Points, in no order, along strands that fork and pass close to each other.
Points whose rows are less than 86.1 apart are linked; no others are. Some points are linked to none.
<611>: [  4   7  15  -2   6 -18  11  12   7  -9 -19  13 -29  13   3   6   2  33
  11  11  -1  -2   9   9   8 -10   7  -6   7  34   1  13  27  -2  16   9
 -13 -23  11  -5  33 -11   6 -19  -5 -19  10 -15  10]
<64>: [ 15   2  12 -13   4 -38  -4  14 -28  -6 -14   1  -5  -4   7  11   7   8
  14  15  -6  -3  15   8   0   1   5 -25  11  29  -2  -5  -4   7 -17   7
  15 -35  18   6   2  -8  -7   1 -13  -4  -1  -8  -6]
<400>: [ -1  15   4 -24  -8   7 -15  12  -9 -17   2  -8   4 -22  -6  -5  23 -34
   7  -8  -6   4   1  -1 -27   8  -7  -5  -3 -10 -22  -3  -4   0  34  11
   9   1   3  -8 -29 -12   1  10  10 -12  10  22 -15]
<163>: [ 18  22  12   4   8   8  -8   6 -25  -3 -35  13 -23   9 -24   8  -9   1
   9  13 -16   7  22  -6   3 -28   2   1  10  26   0  -5  -3  21   8   6
  12 -30  13   5  32 -28 -11  23 -16 -15   2  -5  -1]
<1035>: [  3 -15   1  -3  -1  19   5   4 -22 -10  32 -15  12  10 -13   2  -9 -10
   0   4  -7   3   4  -7   4  -3   5  27  -5 -11 -13   2 -15  10  22  12
  24   1 -16  -4 -12  11  -1  31  -3  -3   9  10  16]
<269>: [ -3  13   7   4  -7  13 -22  -6  15   1 -27   9 -24  -3  11 -11   4  -8
 -10   4  10   7   9  -7   5 -20  -9   5  -7  23  -5   7   5  -2  26 -11
 -16  23  15 -12   2 -25  -5 -10  14 -22 -21  19 -20]
<639>: [-23  -2   6  21 -15  15  13 -16  26   6   5  -1   1  10   9  -3 -13   6
 -11   7  10  14   2  -5 -17  -1   7  -7  23  -8 -14  -1  17 -14  -9 -24
  -8   9   3   3  20   4  11 -22   3  13   3   2 -13]
<441>: [  3 -20   1  -9  13 -14  -2  -3 -22   4  21  -1  -9  11   8 -17  -1  24
  12  13  -9 -11  14  -9   9   3   0   9   9  35   3  -2  -3  -5 -24 -10
  15  -6  14 -14   4  11  -7   9  -3  -9 -11 -17  21]
<386>: [-13   1  -2  -1   4 -38 -10  -4  13  -3 -18  -6  -5   4  13 -13  14  -6
  -3  -1   5   4   1 -11  28 -12   4 -15   4  17 -14  25   0   8   2 -15
  -5  11  -1 -23 -10  -6  16  -8 -20 -22 -17 -13   7]
<353>: [  1   6  -5   7  -8 -37 -10  11   9   8   1  -3   1  10  12   8 -12  -7
  -3 -15  29   9 -14  17  30  10   2  15  -9   5 -12  29  -8  -9 -12  11
 -17  18 -24  -2 -30 -10  -9  -8 -11   7   6  -6  -2]
<188>: [ 10  18  18   7   6  12   0  13  18  -6 -23   4  -1 -12 -13  22 -14   6
   9  -5  -1   0   2   8  15 -12  18   2   4 -14   6   5   8   8  28  16
 -19 -22   7  12   2 -19 -10  -3  -5 -18   7  17  -6]
<595>: [ 21   5  -4  19   7  12  10 -13  14  18 -21  25  -1  -4   3  -6   3  11
  -8  -6  -7  -8  20  -5   8 -28   1   8   4   1  -4  -1  11   8  -1   9
  -1 -33   4   5  34  -1 -20  -7  -8 -20  -1 -11  -7]
<875>: [ -7  10  -7   7   0  19   3  -4  -3  13 -10   6 -14  14 -12   3 -27   1
   3   8  -5   6 -20  -1   1 -11  -6 -10  -3   4  32  11  10   8 -14  11
   1  -1  -2  11  39  -9  19  -9   4  33  17  -9  17]
<576>: [  0 -20  -8  -4   7  -2  18  -7   3 -13  -9  -7  23   4  22  -1   2   5
  -8   2   4  -9  -3   7  26   9   3  -3 -20  -9   6  -1  -9   1 -15 -26
  -7   7  -4   2 -23  17  11  11 -18  -7 -20   0   8]
<254>: [ 20  -8   5 -12   1  -3 -12  10 -34  12  33   0   5  -3 -18  -2   8   5
  13   3 -15  -2  28  -9 -22  13  -2  11  15   5 -18 -19 -19  -3   3  17
  34 -12  16 -17  -8  16 -26  19   9   3   4  -2  -5]
<934>: [ 17   2   1   2   5  16  -3   5   0 -10 -13   9  -2  -5 -15   3  -1   4
   5  -7  -3  -9  -6  13  22   2   4  -2  -5  -5  29  19  -4  18  38  13
  -4  -9  -4 -11   7 -14 -14  13   8 -19   8   2   4]
<1043>: [ 19  -7   1 -22  18   8 -11  13  12  -8 -12  13   1 -19 -17  -3  11  10
   9  -3  -7 -18   7  -8  19  16  -4   5 -11  12  21 -14  -4   6 -15  10
   1  -2  28  -8 -14  -2 -13   0  -1 -20  -5   1  26]
<168>: [-12  11  -6 -16  -4  -6   9  -1 -28   7   9  -8   2   0   8  -1  -6  -7
   3  16 -23   7  -4 -10 -29 -23  -1 -29  17  -9  11   6   8  12   5  -2
  14 -19   3   1  14   9  16  -5   6  20   4   2 -17]
<675>: [ -1 -21 -15   8  -9 -20  11 -13  -5   4  36 -12  -1  13  17  -8  13  14
  -6  -2   2   2  -2   0   2  -3   9  10  15   0 -14  22  -3   0  18  -6
   3  14 -22 -27  -7  23   7   7  -9  -1   0 -24  -4]
<774>: [-12  25   9   5  -2  24  -1  -4 -12  -1 -18  -2  -4   2  -7   1  -4 -16
  -2   7 -12   9   6 -11 -24 -31  -3  -9   6 -11   3  -1   5   9  22  -2
   8 -27  -3  16  29 -11   5  -1   4   6  -5  14 -24]
<209>: [  9   3   5  12  -3  -7 -16  18  -5   0  -7 -12  -4  19  -6  18 -25   3
  -1  -3  21  13 -16   6  31  11   2   6 -20   3  12  11 -20  -3   0   9
  -5  17 -22   4 -12 -14  -6   4  -8  12   4 -10  12]
<128>: [ -2  -6   5 -16   3   1  23  26 -22 -26  18 -11  10  11  -7   7   9   5
  12   0   6 -14   4  21 -10  21  -3   0  -6   1   1 -14   2 -17  26   8
  18 -29 -25   9   1  20   1   9  13   2   3  10   4]
<1002>: [ -2  20  12 -18   0  -3 -12  17 -41 -27 -11 -13   0   3   1   7  20 -33
  11   5  -9   8  10   0 -21  -2 -15  -3  -6  17 -32  -5  -2  -3  23  16
  22 -20   3  -3  -8 -11  -3  14  -1 -18   3  18  -5]
<477>: [ 19  -9 -12  10  -6  -1   1   0  16   8  22  -7 -10   4   2   0  -6  32
  -5 -11   6  -4 -21   2  28   6  14  24 -12  -7  11  11  -3  14  34  14
 -15  34 -18 -12   5  22  -7   4   0  -9  12 -23   4]
<841>: [  3  -2   8  11   4  23 -12  -4  18   2 -16   1  -3 -12 -40  12 -11  20
   0   8   0  -7   7  -4  -4  18   0 -20   8 -17  22 -23  -2  11 -10 -25
 -10  10  22   1  14 -11  -7  -8   7   6  -6   1  -1]
<203>: [-18  -6  -7 -15  11  19   4   1  14   2  26   0 -11 -10   1  -9  -6  13
  12   0  -4 -13 -24  -2   2  13   2   1   4  -8  33  -1  10  -2 -15   1
 -23  20  17  -7  -3   8  16  -4  18  11   1  -1  16]
<275>: [  6 -17 -19  -3   4  10  15 -22   3  -2  -9   8  20   1   3 -16   6  -7
  -6 -13  -7 -20  -2   8  15  -1  -7 -10  -1 -23  21  22  -5  14  16  -1
   9  -4 -21  -9   8   4   0  10   1  -5   2  -2   6]
<1010>: [ -6   2 -18  11 -16   3   7   0  -5   9  36  -6   2  -2  29   4  -8  -3
 -17  -9   6  15 -30  -3   7  -7  11  30 -14 -18  -8   9  -9  -5   0   7
 -20  34 -27   8 -25  26   7   6   1  16  12 -13  -1]
<172>: [  8   6  -4  -3   9  -1 -11  16 -13  -4 -12   2  11  -9 -20   6   8 -15
  -1  -1  -7   2  19 -23 -23   4 -15  -4 -10   1 -15 -38 -16  -5 -36   0
  20 -16   8  15   0   5  -8  -5 -12  17  -2  -3   7]
<859>: [-16   7  16   5  -2  25  -9 -13  21   0 -23   0  -6  12 -34  -1 -22 -12
   1  14  10  10   5 -17  -3 -11   0 -10  18  -2  -3  13  15   9 -14 -12
   5   4  11  -2  21 -24  19  -6   0   6   3  23  21]
<617>: [  5 -13 -10  19 -11   1   4 -25 -21  20  23   2  13  10  25  -2 -19  -1
 -14 -13   1   8  -7   4  -5   4  -2   2   9 -20  14   7 -24   5 -11 -11
   2  17 -12   7 -10   3 -17  19   4  20  -8  -8 -26]
<125>: [ 14 -33   0  28  -6  24  22 -24   8   9   4   9  19  17 -15   5 -12  28
  -7 -16   7 -16   8  -3  16  15  -6  16  -7 -29  10 -10 -19   3 -24 -19
  -9  21  -6  -2  20   9 -10  15 -19  -6  -5 -20  13]
<121>: [ -9  13  10  -8  -7   3   2  32 -32 -27   5 -15  -4  15 -11  10  11  -7
  15   0  -4   7 -13   8  -8  -2  -5  10 -16  24  -7   1   1 -14  31  22
  15 -16 -20  10   2  -8   5  13  10   3  12   5   3]
<711>: [  4 -16 -26  -6  -7  -8  15  -8  15  -5  41  -2   2 -24  21 -16   5   1
  -6 -17   1  -5 -27   4  11  19  10  32 -16 -22  -1   6   3   8  20   6
 -21  45 -23  -6 -34  43   8  25   2  -2   0  -8   2]
<554>: [-14  37   4 -23  -3  -5 -10  -3   8   4 -17   3 -18 -18  15   0   5 -15
  -2   5 -30  14 -22 -11  -1 -40  11 -18   3  -9   0  21  12  22  15  22
 -21  -7  17   4  -9 -16  18  -5   0  -9  10  13  -8]
<721>: [ -5   4   1  -2   6 -10  -3   1  39 -12 -29   8  -7   4 -21   0  15  10
   5  -3  13 -11  14  -7  18  10  -1 -13  -4  15  -3  -1  21  -5 -12  -1
   2   4   9  -6   8  -8  13 -28  -7 -19  -1   5  22]
<908>: [  4   5 -12  -5  -9  12 -11  -6  29  -4  -5  12  10 -33  -1 -12  21 -34
 -11 -18   3   0  -5  -1 -16   9 -13  -1  -4 -23  -8   2   6   1  23   5
  -8  15   4  -5 -24  -6  -7 -10  16 -11   3  19 -17]
<387>: [-23   0   5 -10   5  18  20   4   6   1  18   6  22  -5  -4   6 -10 -10
   8  -9  -1 -12  -3   2 -27  21  -2  -4   4 -24   5 -15   3 -20 -31   7
   5 -10   5  27  -8  14  13  -7  19  23   1  20  13]
<815>: [  2  -9  -9  14  -3  13   3 -10  -7   7   9   0  -1  18 -17   7 -16   9
   2  -9   7  -1 -13   7  -1  13 -13  -9  -3 -14  22  13  -8  -5  -9   7
   7   6 -24  -1  27   5   2  -4   6  30  22 -12  11]
<585>: [ 14 -12   4  24  -4  27  18   3  -6   6   7   3  13  19 -13  13  -9  14
  -4 -10  16  -6  12  -1 -11   9  -6  28 -14   2  -4 -25 -12 -22 -17 -10
  12  -9 -20  25  20  10 -16   7  -1  10   0   1  -3]
<828>: [-21   5  -6  -4 -12 -13   0   5  -3  -9  20  -9  -6  14   8   0   5 -11
   7   6   3  17  -7   2  -3 -19   8   3  15   1 -25  31   9  -6  14   3
  -4   6 -17 -23 -11  -2  22  -7  -8   2  17  -8   4]
<231>: [  8  -8  -2  -6  14  15 -15   1  16 -13 -17   0   9 -16 -30   1  -9   6
   5   0  -5 -12   1  -8  26  18   1 -11  -1 -15  30   0 -18  18  -9 -11
  -7  23  22 -12  -6  -8   0   9  -1  -8  -6   0  27]
<802>: [  0  -4  -2   5  -5 -28  -7  -8   3  15  10  -1  -1  -8   6   3   1  -3
   0 -12  19   1 -12  34 -17  40  -2 -22   7  -2   4   4  -7 -19   0   8
   0   8 -16  -7 -22   4 -16  -6  23  23  -1   1 -30]
<592>: [ 12 -12 -22 -13   3  -5  -3  -7  -6  -9  29  -8  13 -28   5 -21  12 -15
  -5  -6 -13  -5 -18   5  -1  13   0   6  -8 -24  -1  12  -8  19  26  12
   0  23 -14 -14 -44  20  -3  34   8  -7  10   2  -2]
<633>: [ 16  -1  14  21   4  25  22   5   5   7  -6  19   5  10  -9  10   0  24
  -4   2   4 -15  21   1  -6  -2  -1  12   0   9   4 -22  16 -10  -5 -16
  -4 -36   5  25  37   5 -16 -10  -2 -11  -4  -1  -6]
<623>: [  8  17   7  10   0  -6   8  16   1 -13 -22  -5  13 -14  -8  18   7  -1
   5 -12  -1  -4   8  10 -10  -3   9 -15   7 -20 -11 -14   2   2  33   9
   4 -42  -2  17  10  -5 -12 -15  -8 -15   4   5 -19]
<345>: [ -6 -21  -5   6   2 -42   4  -2  17   0  14  -9   6   0  19 -12  -6   5
   8 -20  30  -6 -18  30  35  32   9  12  -1   0   3  28  -8  -3   2   2
 -22  26 -24 -19 -23  10  -7   1  -2  -2 -13 -15 -12]
<72>: [ -5  -7  -9  -4  -9  15 -13 -26   3   2 -18  -2  21   0   6 -15   6 -25
 -25   4   2  -3   4   3  -3  10 -18 -20 -20  -9   6  -3 -13  -2  -4 -26
  10  21  -8   1 -16  -3   2  -3  10   7 -27  19 -17]
<834>: [  0  20  -8  11  -8  14 -11  -8  11  13   3  10   3 -32   4   0   8 -18
  -7 -20  -8  10   6 -11 -33 -12   4   0  20 -20 -18   4   1   4  23  17
   5  -4  12  -6   1 -12 -20 -14   8   2  20   4 -28]
<944>: [  3 -23  -4   6  -6  35   0 -22   0  22  29   4   1   6   8 -20 -11  17
  -2  22 -12  -8   0 -24   3 -11   3  35   0   3   5 -21  -9   6 -30 -19
 -12  16  18  10   7  10  -3  28   7  -5 -13  -9   4]
<831>: [  7  -7  -8   1  -3 -32  -3  10  28   6  10  -3 -12  -1   9 -11   5  26
   9 -24  27  -7 -14   3  36  12   6  12  -4  16  10  24   2   3  21   3
 -24  32 -13 -26  -3  16  -2  -5  -4 -20  -8 -28   6]
<569>: [-11  -6  10   5  -3   3   9   2  -1  -6   3  -7  26   8   1  16 -17 -16
  -3  -4   5   5   5   0  -7   4   6  -1  -1 -30 -11 -24 -12 -17 -37 -13
   4   1  -5  27 -21   7   6   0  -6  16  -7  17   7]
<921>: [  7  13   7   3   1  -8 -12   0   2   2 -39   1  -8  -5 -39  15  -6   8
  -1  15  -5   4   9  -4  -7   7   1 -44   8   2  18 -22   0  18 -18  -3
  20 -16  21   7  24 -15   1 -11  -2  13  -2  -4  -3]
<104>: [ -9  15 -11 -25   3 -17   1   2  -3   4  12  -4 -10 -19  14  -8  22  -1
   6  11 -29   2 -21  -7 -21 -18  11 -23  14  -5   2   9  18   8   5  11
  -9  -3  19  -6 -10   6  21 -10   6  -6  10  -2  -6]
<167>: [ -6  34   7  -7  -3 -22  -3  10  -3  11 -26  10 -24 -16   9  17  -5  -6
   2   3 -15  17 -17   6  -4 -31   7 -13   0  14   4  13  22  12   1  40
  -4 -21  24  16  16 -25  14 -14  -5   2  19   2  -7]
<742>: [-19  11   7   4   1   0  -6 -13  13   0 -13  -1 -13  11  23 -11  -9  -9
  -3  11   4   9   2  -9  20 -25   9   7   5  15  -8  22  15   1   5 -12
 -20  13  12  -7  -1 -16  18  -9  -7 -22 -19  12   7]
<408>: [ -6   0  -2  -3   0  -2   1  -7 -23   2 -14   4  -3  24  13  -8   2  -9
  -2  15   3  -6   6  16  -6   5 -20 -19  -7  17  10   2   6 -13   1  -9
  16 -19  -7  12  11  -2  -5 -10  16  10  -9  11 -19]
<480>: [ 21  16  -9   5  -2 -16  -6   1   5  14   4   0 -12 -18  22   1  -3   8
  -1  -4   1   8 -23  11  13  -7  11   8   0   2  12  22  -3  11  35  15
 -22   5  -2  -4 -16  -7 -21   1   8 -14   4 -15 -34]
<787>: [ -4  11  12  -5   7 -11   8  12   3   0  -2   9 -25   1   4   3   7  12
   7  21 -10   7   7  -9 -14 -24   2  11   7  36 -14  -7  32  -9 -15   1
 -11 -25  24   7  24   3  19 -17  -9  -7  11  -7  16]
<249>: [-21  13   6 -17   4  19  -6   2   0  -4 -12  -3  13  -7 -14   1   3 -25
   2   4 -14  -5  -7  -5 -18  -2  -4 -18   2 -14  12 -12   8   2 -19  13
  17 -12  10  15  -5 -12  13  -6  11  13   6  28  20]
<697>: [ 15  14   4   7  -7 -20   6  10 -11  -9 -17  13  -1   0 -10   7  25   3
  11 -16   3  -8  18  16 -16  10 -11 -13   5  13 -17   2   5 -13  29  27
  26 -40  -8   0  22 -11 -27 -11   1 -18  14  -5 -18]
<559>: [-12  19  14 -20   8  20 -17  -1   2 -12 -20  -2 -12  -1 -28  -2  -7 -19
  13   8 -16   6  -6 -15   3 -14  -2 -16   8  -9  16  13   6  19   0   9
   4  -2  13 -11   7 -28  16   6  -2  -2  10  19  25]
<799>: [ 10 -32   5  15  -1  34   5  -9  -4 -10  20 -10  13   7 -16  -1 -13   5
  -7  -3   7   1   7  -2  15  15  -2  26 -11 -23   1 -12 -21   4   1 -15
   4  31  -2  -3 -10   7  -5  29  -5  -1  -1   6  21]
<372>: [-11  17  -1   0   0 -14   2  -9  -7  14 -13  15 -12   2   1  -3 -10 -17
  -5   4  -9  13 -10   5 -15 -21 -10 -21   0  15  14  17  15   2 -20  32
  17 -21   9  17  32 -19  12 -16   3  25  23   4   4]
<333>: [  0 -12  -8   0   8 -13   1   4  -2 -13  -6 -14   6  15   9   2   4   0
  -5   5   3   8  -2  -7  42 -16   6   5 -11   2 -10  17  -9  13  -2 -15
  -8   4 -17  -7 -18   7  17   7 -32  -7 -13 -10  28]
<1026>: [ -1   7  16   1   7 -19  -4   4 -35  -5  -9  -1  -3  14  -1   7 -10 -11
  13  23  -9   8  22  -3  -7 -21   3  -9  28  21 -11   9   6  12  -5   5
  21 -29  13  -2  20 -23   0  11 -12  -4   2   5   1]
<839>: [-10 -26  -5  -1  -6  10  32 -11  -6   3  25  -3   6  21   8   4  -8  14
   5  -9  13  -9 -18  23   4  29  -9   4  -8  -7  20   3  -6 -22 -18  -2
   0  12 -28   6  -2  29  14  11   6  24   2  -3  15]
<686>: [ -8  -8   2 -23   9 -10  -9   6  -8 -26 -22  -7   4   0   3  -8  23  -6
   7  15   3  -9  13  14  12  16 -15 -13 -24  29 -10  -3   1  -8   8 -19
   4   3  10  -8 -24  -3   5  -2   3 -24 -16  15   6]
<112>: [  6   4  12  -2   7  19   2  25  -8 -18   1  -8  13 -12 -15  18  -2   7
   7  -4   5  -6   5  12  -7  18  -3  -5  -2 -12   8 -29  -4  -7  16 -11
   8 -16  -1  19  -4   5  -4  -4   8   2  -1  12  -3]
<225>: [-11  -5  -9  -6  -1 -57 -12   0   5   9  22  -9  -6 -13  12 -15   8   7
  11 -14  16  -6 -18  30   1  33  11  -8  12   7  -1  22  -5 -13 -13  15
 -14  24 -11 -29 -24   4  -6  -1   6  14  -4 -16 -15]
<452>: [  9   8   3 -15  -1 -15 -12  16  17 -10  -7   2 -12  -9 -20   3  12   6
   8  -5   0   0  -3  -4  -3  13   1 -10  -1   8  -4  -4   5  -2   6   9
  -2   6  14 -10  -6 -12   2 -16   4  -7  13  -5   9]
<180>: [ 15  -2 -10   6  -4  11   1   1  12   4  16  -4  -2 -12  -3   5   5  13
 -10  -1  -9   2  10 -18 -18  -6   2   5   9 -22  -7 -20  -6   2   7 -19
 -11   8   6  -6   0  14  -4  -2  -4   2   3 -17 -13]
<268>: [-16   9  17   0   9   3  -1  -9 -11   6  -6   5 -25  10   6  -7  -1  -5
  10  30 -15   9  24 -12 -20 -33  -9  11  16  31 -24   4  20  -5  -1  -2
   2 -17  24  -5  28 -21  10  -1   1  -7   7  11   3]
<712>: [ -6   5  -2  31  -1 -20   2 -21  18  27 -27   8  -5  11  14  -2 -23  11
 -20   5  11   5   0   8  16 -12   7 -18   1   9  14  10  18   4 -24  -7
  -5  -4   5   9  24  -8   6 -26  -7  13  -8  -6 -13]
<801>: [-14  -8   9   8   0  -8   7 -10  18   6   2   3   2   0  19  -5  -3   7
  -6  15   4   0  19 -11 -13  -8  12   4  21   7 -17 -20  16 -15 -30 -32
 -11  -4  20  10   3   2   7 -22  -9  -4 -17   1  -4]
<682>: [ -2 -10  -1 -20   5  -6   1  13 -11 -20  22 -13  19 -11  -3  -4  11 -25
   2  -6  -1  -1  -7   9  13  13   1  18 -14 -13 -19  11 -11   2   8  13
   4   9 -20 -11 -42   9   0  25  -4   1   9   8  16]
<877>: [ 12   9  -7  18  -6  24 -21 -19  20  14 -16  13 -21  -7   0 -10   9   3
 -22   2   1   8   2 -21   0 -28  -6  11  -2   9   8   5  -8  11  21 -20
 -14  24   1  -8  16 -15 -15 -11   7  -3 -11 -12 -29]
<1031>: [ 21  -1  -6  -4   5 -22   2  17 -29   9  13 -10  21  -4   6  14   2  -3
  -5 -19  -1   1  -5   9 -11  14  -4   3 -16 -13  -6 -20 -27  -8 -15  20
  16 -15 -24  16 -18  26 -17  14  -7  24   2 -12 -10]
<793>: [-24 -16  -1  -1   3  10  15 -19  37  -8  -5   9   5  12  -4 -13   6   3
  12 -11  10 -15   5 -10  23  -3   4  -3  10  -2   0  14  16  -6 -17 -16
  -8  10   8 -17  11   0  19 -12 -13 -16 -11   4  39]
<605>: [  0   9   3  10  -1 -10  -9 -11  -3   3 -41  -1  -6   7  15   3  -7   0
 -10  12  13   4  -5  19  18  -9   3 -29 -11  12  18   4  10   1   9 -10
  -4 -11   0  11   3 -17   2 -17   6  -5 -19  11 -23]
<1016>: [  6  -4   1  21 -10  28  -8   9   6   9  13  -2  -1  11  -3  11  -3  -1
 -15  -5  13  11  -1 -19 -11  -3 -13  37 -23   2 -15 -31 -11 -18 -23 -17
  -8  24 -14  18   1   2  -7  -3   1  17  -3  -7  -6]
<493>: [ 16   7 -13  16  -4   5   1 -20   0  16 -17  19   7 -10  15 -10   8 -15
 -17 -14  -2  -4  20   4 -17 -15 -12  -2   5  -2  -9  -1  -6   3  13   6
  14 -20   2   2  13  -9 -28  -8  10  -6  -6   5 -30]
<773>: [ 11 -21  11 -18  12 -12 -13  10 -29  -5  25 -14   1  -2  -9  -1   4  18
  15  15  -9  -9  19   8  -6  30   4  -4  12  14   3 -20 -18   4  -5 -11
  22   6  18 -21 -18  15 -15  21   2   2  -7  -8   4]
<967>: [  5 -24   0  -5  10   2  17  -2   9   1  14   2   5  13   7  -2   9  29
   5  14   1 -15  13 -13  -5   9   3   6   4  12  -7 -23   4 -13 -32 -29
 -12  -2  11   4   7  23   8  -3 -10  -7 -16 -14  12]
<650>: [ -4 -16  -3  -9   6  20  -4  -2   9  14  26   1  -7  -7   8  -8 -15  14
   2  13  -5  -7 -23 -19  10  -1   6  32 -12  -3  21 -18  -5   4 -29 -11
 -29  38  24   7 -17  10   9  15  10   2  -9  -3  20]
<60>: [-19 -21   0  -8   7  -8  17  -4  19  -6  28   3   5  -2   9 -18   4   8
  16 -12   2 -14 -10   3  20   7  13   0  21  -2  13  17  13   0  -1   1
 -20  13   6 -25  -4   9  19  -8  -3  -9   3  -6  27]
<786>: [  7  -1  -6 -16   2 -25 -13  -2 -23  -1 -25  -3   4  -1  13 -10  20 -15
   1   7  -5  -3  12  19  -2  14 -17 -34 -13  19   1  -2 -11  -6  -6  -2
  23 -13  12  -4 -15 -12 -11  -1  -1  -2 -12   8 -12]
<888>: [-24  13   8   9   0  -8   8   4 -10  -3 -15  -8  18  13 -12   8 -19 -25
  -3  10   1  14  23 -21 -18 -12  -6 -10   8  -8 -22 -22  -1  -4 -37  -8
  27 -22  -5  30  10   3  11  -5 -14  20  -7  11   7]
<625>: [ 23  11  -3   1   0 -23 -20  24  -8   2  -8 -11  -8  -6   2  20 -11   7
  -5   1   3  15 -20   5  23  -4  14  -2 -17   0   9   8 -20  20  23  14
  -7   7  -9   6 -19 -11 -11   9  -9   1   5 -19 -18]
<43>: [-12 -14   4   1  -4 -18  14   0  10   4  17 -11  13   6   3  15  -5   3
  -1 -14  22  -3 -16  31  -4  41   4  -9  -5 -20   0  -2   1 -23 -17   3
 -12  10 -31   5 -17  20  12  -4   5  31   3   5  -6]
<871>: [  5 -13 -11  11  -4  31   6 -19  14  10   1  16 -13   7  18 -16  10   9
 -14   6  -4  -1   1 -18   6 -29  -8  28  -8  11   8   0   4   3  -2 -26
 -15  13   3   3  24   4  -7   3   4 -14 -11  -8 -10]
<84>: [ -5  -5  -1 -12   0   3   8   9  15 -11  -8   3   5  -1  19  -2  15  -5
  -8   7  10  -8   0   5  14   8  -9  13 -29  11  -7 -10  12 -16   0 -17
 -16  10  -6  11 -25   4  12  -9   4 -13 -15  15   6]
<700>: [  4  33  19  -3  -9  22 -14  11 -19 -15 -40   3 -18  -4 -28   9  10  -6
   2   2 -17   3   3  -7 -15 -18  -5 -16   3   7   1 -15  -1  17  30  10
  11 -29   9   8  31 -27  -5  11  -1 -14  -3  17 -12]
<229>: [ 14  -2   0  -4  10  19   4  13 -16  16  27   7  11 -14  -6   2   3  -9
   6  -6  -7  -1  14 -10 -27   5  -8  21   1  -1 -10 -37 -10 -13 -21  18
  19 -14  13   9  -4  13 -21  12  10  12   7   3   4]
<460>: [-29  14  -2   8 -15  -5   1  -2   4   7  16 -10   2   4   5   7  -7 -10
  -9   1   1  24  -8  -8 -30 -14   8  -7  25 -17 -35  14  20 -10  -9  -2
   2  12  -9  -8   6   4  18 -25  -4  32  21  -3  -3]
<984>: [  8 -29 -20   0   4 -17  15 -24   8   1  16   6  17   1  10 -17  10   4
  -3 -23   1 -19  10  10   4  18  -2   1   3 -13  -3  15 -11  -3   1   0
  11  -5 -19 -22  -7  20 -10  11  -8 -10  -2 -16   1]
<433>: [ -4   6   2   8 -14  26  -7  12  -3   3  40 -10  -6   2  12   7 -15  -5
 -10   2   5  20  -9 -17 -14  -6   8  44  -6  -6 -15 -12  -4 -14   2   5
  -6  28 -11   9 -17   7  -6   5  15  16  13   4   4]

A fork is a point with three links, a tip a point with one. Leave the first point through the second and follow the links. Name the first fork or tip that comes.
<125>, <799> | <623>
<275>, <984> | <859>
<908>, <834> | <125>
<774>, <168> | <345>
<875>, <372> | <1026>
<871>, <944> | <921>
<921>, <841> | <786>

A fork is a point with three links. Follow the links from the first point to the second and name the forks in between, in order.
<554>, <408> | <1026> > <786>
<480>, <611> | <345> > <1026>
<639>, <128> | <623>
<712>, <1043> | <786>
<871>, <611> | <786> > <1026>
<408>, <353> | <786> > <1026> > <345>
<774>, <480> | <345>

Follow the links from the first point to the second, and from the first to the third. Name the last point that the two ways share.
<605>, <60>, <104> | <786>
<611>, <721>, <875> | <1026>
<875>, <605>, <452> | <786>
